Each row is a point on a landscape with many valleys, with its height.
A ball rolls from a point to the lowest of its 2 nearest points, and stops where none of them is lower. Distance is the straight distance between rows; heights are no part of it.
Daf: [ 13   1 -15 -36 -40  -9  28  34   8  35 -33 -19  -1   8  21  -4 -11   2
 -62 -25 -15]  height 4.08
Fuga: [-21  26 -41  17  -4   1  17 -24 -27 -15  35  -7   9  39 -27  24   0 -18
 -19  50   1]  height 5.96
tava: [  2  16  11 -24  -5  -2  31 -11  34 -10 -37 -59  32 -39  -6 -46  50  13
  -2 -27   3]  height 4.12
Poveb: [ 10  10  -8  12  12  41   9  -9 -42 -43   3  18   0   6 -59  41 -15  14
  11  33  -5]  height 1.88
Puni: [  2   6  38  38 -13 -21 -26 -21 -30 -36  11 -29 -17 -32  -6 -24  -5 -20
  36   0  18]  height 5.98
tepil: [ -8 -22   4   6  39 -22  20  -6  41   7 -28  -4   1 -27   8 -62  16  -7
 -19  -6  16]  height 5.00
mib: [  5 -16  -5  17  -4   0 -24  -3 -29  -6  21  51 -26  59  16  22 -13 -37
  32  24   7]  height 5.47
duno: [ -4   4 -10  36 -32 -16  -3 -51  -9 -43 -29 -39  30   1 -14  -5  13 -18
   9  22  -8]  height 2.65
dede: [-40 -20  40 -23 -31  49  11  15 -26   2 -52  -3  -9   7  29 -26   0 -11
  32 -48  -5]  height 6.60
lavat: [-42 -82   1  -8   7  -4  25  11  16   8 -56   7  21  -2  -8  14  24 -15
 -11 -13  26]  height 6.37
ner: [ -1  22   4  -6 -38  13  13  49 -17  14  15  23 -21  -4  33  25   0  16
 -16 -47 -17]  height 7.23
gar: [-19 -63  22 -35   3  -8  -2  57  38  39 -14  23   1   7   7  24   1  11
 -44  -8  18]  height 3.03
losop: [  0  42  -2  12 -14 -36  15 -22  -2 -33 -30 -68  19 -40  -3 -29  26   9
  17 -37  11]  height 3.31
puvog: [  3  15  24 -28  38  -6 -22 -10  35  -1 -14 -15  11 -42  12  -2 -10  36
   2 -26   2]  height 2.83
mafa: [ 28 -17  -9 -30 -10  -4 -48  11  14  25  12  -2  25  -1  22   0  -5 -16
  -9   4 -34]  height 4.99
bani: [ 21 -24 -10  16  -9  -2 -23 -41  -9 -27 -57 -20  32 -10  -5  11 -19   2
  14  21 -17]  height 2.36
belos: [-15  23 -51  20 -17   3  21 -23   8   9  48  12  21  31  20  30  15  -9
 -24  17 -15]  height 5.78
kula: [ 25 -15 -20  17   5 -10 -31 -13 -12  -1  58  39   7  55  19  18   0 -25
  15  48   6]  height 5.36
pag: [-30 -35  29 -14  51 -11   2  30  48 -31 -38 -23  14 -22  -8   0  13   0
  16 -24  36]  height 4.29
nos: [-62 -37  -1  -7  -9 -13  38 -17  19  10 -40  24   1  23  14  14  23 -12
 -46  -9  13]  height 6.14
fot: [-11  33   2  46 -37 -29  12 -56   3 -40 -25 -47  19 -26 -11 -25  31   6
  11  -3  15]  height 2.95
zomi: [ 40  -5  45  18  -3  29 -16 -51   2 -26  17   8 -31  19 -42  11 -24  20
 -21  54  18]  height 2.25
dafol: [-23   6   2  10  29  -5  27  39  32   9   3  41 -40  -3  28 -36  14  -1
 -18 -48  20]  height 4.86
vimu: [ -9 -15 -15  -8  37   0  -3   5  39  23  -2  77 -27  49  33  -2  -1  16
 -13   3   4]  height 2.24
Sel: [ 17  25   5 -10  20  17 -14  27 -37  12   6  -5 -22  -9 -32   1 -37  14
  33  18  -2]  height 2.63
taz: [-20  15  17  -2   5  13  -1  -9 -11  28  39  16 -12  -2  14 -20  14 -30
  39  -5 -16]  height 5.87
malu: [-10 -14 -39  11  12 -15  40 -28  36  25 -13  11  16  -8  14 -43  20  -5
 -42   7  -6]  height 5.49
vin: [ -4   9   8  30  -9  -3   2   3 -49 -24 -18 -36  -3 -34 -15 -38  -3 -15
  49 -10   8]  height 6.07
Debu: [ 37   3  38  18  20  -2 -36  21 -17  -9  35  22 -31 -15  16 -27 -16 -12
  57   0   8]  height 5.84
ruvu: [-17 -34  -2 -61 -14   1  18   6  16  -4 -30 -39  42   3   2  19  53 -17
 -19 -35  -5]  height 5.45
Gino: [ 19  43 -28  24   4 -40 -23  22  15 -22  49  -6 -12  23  30 -13  -8 -11
  -6  -1   9]  height 6.57
Nin: [-11  30  -5 -10 -18  11   6  37 -22  12 -17   3 -26  18  13  19 -25   7
   6 -31 -18]  height 7.09
kal: [-38 -15  -1 -37 -31 -13 -16   1 -18  12 -10  17  16  14  38  47  12 -17
 -18 -35  -7]  height 5.88
Teg: [ 34 -19   7   7  -6  -8 -49 -21 -25 -11 -19 -27  12  -9 -23  17 -39  -4
   5  40  -7]  height 2.12
zini: [ 46  -1 -10  -5  -3  38  -2  52 -37  23   3  12 -22  -4 -32  10 -36  19
  17  13 -16]  height 2.30
furu: [ -1  21  43 -37  13  -9 -11 -36  15   2 -48 -62  10 -40   1 -15 -16  39
  14 -30  16]  height 2.40
Pume: [-38 -16   8   0 -12  26  16 -10 -23   7 -51   4   6  -1  11 -24  11 -18
  30 -32  -9]  height 6.41
Pumod: [-10  25   3 -21   9  33  -1  -8 -37  27  -7 -28  22 -33 -34  14 -19  30
  41  12 -16]  height 2.51
fola: [ 28   2  -5  20 -15 -16 -23 -12 -14  -3  74 -14  17 -31  -4   7  15 -12
  -9  31  -1]  height 5.63
Pel: [ 23  -7  14   5   3  25 -22 -20 -43 -40  -3  -3  -5   4 -50  14 -22   0
  -7  52   2]  height 2.05
binol: [-24  33 -20  11  12  33  31 -21 -38   5   4   3   5 -13 -46  27  -4  22
  30  22 -16]  height 2.16
bar: [ -5 -23  25   4  -2  29 -24 -62 -21  14  -5   5  27 -36 -14  11   5   9
  44  33 -20]  height 2.06
gepin: [ 22  -4 -27 -34 -19 -27 -12  26  12  24  -7 -26  10  10  23 -15  -7 -23
 -38 -18 -17]  height 4.64
mel: [-17 -20  -7  19  51 -13   9  25  24 -13  -9  35 -15 -27  19 -32  14  -4
   0 -43  25]  height 4.63
zupu: [ 25  44 -30  44  10 -19   6  18  -9 -43  44   7 -21   3  -8   5 -10   6
   3   8  17]  height 6.69
rizo: [ -8  -3  46   0 -13  -1 -30 -68   0  21 -15 -38   8 -29 -13   1 -16  14
  19  21  -3]  height 1.73
sabob: [ 35  -4  -9  11  -9   6  -7   6 -15   5  90  24  -1  15  -9   5  16 -27
  -7  40   0]  height 5.50
gog: [ -8  38  -8  -2  -7 -20 -23 -20  -1 -18  29 -39   8  25 -10  11 -16 -15
  -9  41  -8]  height 6.12
Luvel: [-23 -35 -35  -4  14   5  28 -30  35  21 -28  26  31   8   4  -2  20   0
 -40   7 -10]  height 5.85
Sero: [ -4   5  -8 -36  35  15   1  15  29   2 -23  -4  26 -24  -3  12  -3  28
  -8 -30 -10]  height 3.16
nupem: [-28 -36  14 -29  28  -4 -20  34  45  17 -10  48 -16  35  19   6   3   5
 -26 -12  11]  height 2.68
devi: [ 28  -2 -30  26 -23 -38 -14 -10 -10 -12  33 -28  26 -36   8 -12  10 -19
 -11   5  -7]  height 5.75
Kolet: [  8 -20 -31  -3 -18 -44 -13 -26 -18  -6  -1 -38  50 -40  17  -7  31 -26
   0 -17   2]  height 5.86
Rezit: [ 22   4  60  14  10  -5 -49  -7 -27 -22  46   4 -32 -22  -8   1 -15   2
  40  10  24]  height 5.91
Fedu: [-26 -10 -11 -21  28  10  38  39  35   6 -22   3  11 -16 -13  14  16  25
 -27 -45  11]  height 3.60
nogi: [-19 -22 -12 -49 -30   0   3  -5 -22   4 -38 -29  41   1  12  28  24 -18
   1 -36 -16]  height 5.69
Fomi: [  5  38 -14  20 -26  30  48  27 -22   1  48  10 -31  13 -30  10   9  -1
 -15   3 -15]  height 6.92
zim: [ 19   8   7   1   3   7  -7  25 -31   2   7  42 -50  68 -13   5 -31 -13
  28  29   7]  height 5.60
tilu: [-41 -29  13 -15  38  -6  22  56  53 -12 -32  -4   1   8 -13  26   7   9
  -5 -29  27]  height 4.02
nal: [-25   2  -5  15 -26  11  18   0 -48  15  -8  -8  -2  -8  -4 -20  11 -27
  31 -12 -10]  height 6.22
Luro: [ 17  40 -16  17   5 -46 -17 -23  31 -11  17 -34  -1  14  29 -21 -22  -1
 -23  21   6]  height 6.35
ferag: [ 29  23 -30   4  37 -12 -12  -4  33  10  20  45 -11  31  24  -2 -12  31
   7  16  -4]  height 2.75
Vegun: [-11 -31  15 -39  -4  13  26   0  46  10 -21 -26  39 -20  -4 -26  59  -8
 -20 -22  -7]  height 4.96
nuses: [ 25  33  -8  15  18  -1 -18 -27  14   7  31  11  -2 -10  -5  23 -18  40
   5  31   1]  height 2.78
nemol: [  3  10  30  -6 -18  -7  -9 -66  14  18 -52 -59  10 -31 -16 -10 -13  35
   8  -2   2]  height 1.87
mizo: [ 46 -22  -9  15  -4 -13 -56  -4  17 -10  29  18   9  18  33   1 -10 -18
   0  30 -20]  height 5.20
nulez: [-31  30  13   2  -7  -4  48  20  16  26  -2  34 -48   3  35 -27   1  10
 -33 -37   3]  height 5.21
Vaduz: [-15  27 -30  -2 -27   0 -14   6   1   5  47  27   3  58  25  48   4  -5
 -12   9 -19]  height 5.58
Neri: [ 55 -15 -40   8   1   6 -16  22 -12  32  -8  16  -7  14 -12  -2 -38   8
 -10  39 -22]  height 2.81
buve: [-34 -30  17   7  52   9   0  11  15 -30 -34  33  -2 -18  16 -11  11  -6
  23 -41  17]  height 4.50
lamok: [ 15  30 -23  35   3   9  36  11 -33 -40  48   9 -17  -9 -44  -2  11  -4
 -10  14  16]  height 6.77
Zegu: [ 23  26  18  28  -9  11  -9 -48  27  -6  28 -20 -14  -1 -24  21 -26  37
 -19  43   1]  height 2.52
Temur: [ 24   8  13  24   6   6   4   8  -5  10  37  23 -28  -6  11 -33   0 -20
  31   3 -11]  height 5.72
Pilid: [-35 -67  15  -9   3  -8  45  27   7  29 -65  -9  -6  -4  -4 -34   9  -9
 -16 -16  43]  height 6.67
nef: [ 40  24   2  13  21   0  -8  15  -9 -42  35  42 -31  67 -27   7 -23  11
  17  42  22]  height 5.74
vago: [  3 -22   0 -46 -16   9   8  44  29  43 -11  21   6   0  17  17   0  24
 -66 -21 -15]  height 3.44
Vuler: [-37  38  36 -29 -10  39  10  22 -21  28  -9  -5 -34  26   5   1 -25  -1
  34 -21 -24]  height 6.90
vuvol: [ 28  14 -11  14 -40  23  19  51 -23   8  52  32 -22   5  -3  38   2   7
  -8 -15 -17]  height 7.08

Two balls start at each pair of points below. Name the first point that both come to, or write never.
ruvu, Sero => never
duno, nuses => Pel
nos, nulez => mel

Where does a ball stop that starts at each point below?
lavat => rizo
pag => rizo
kal => Poveb
Pilid => rizo
mizo => vimu
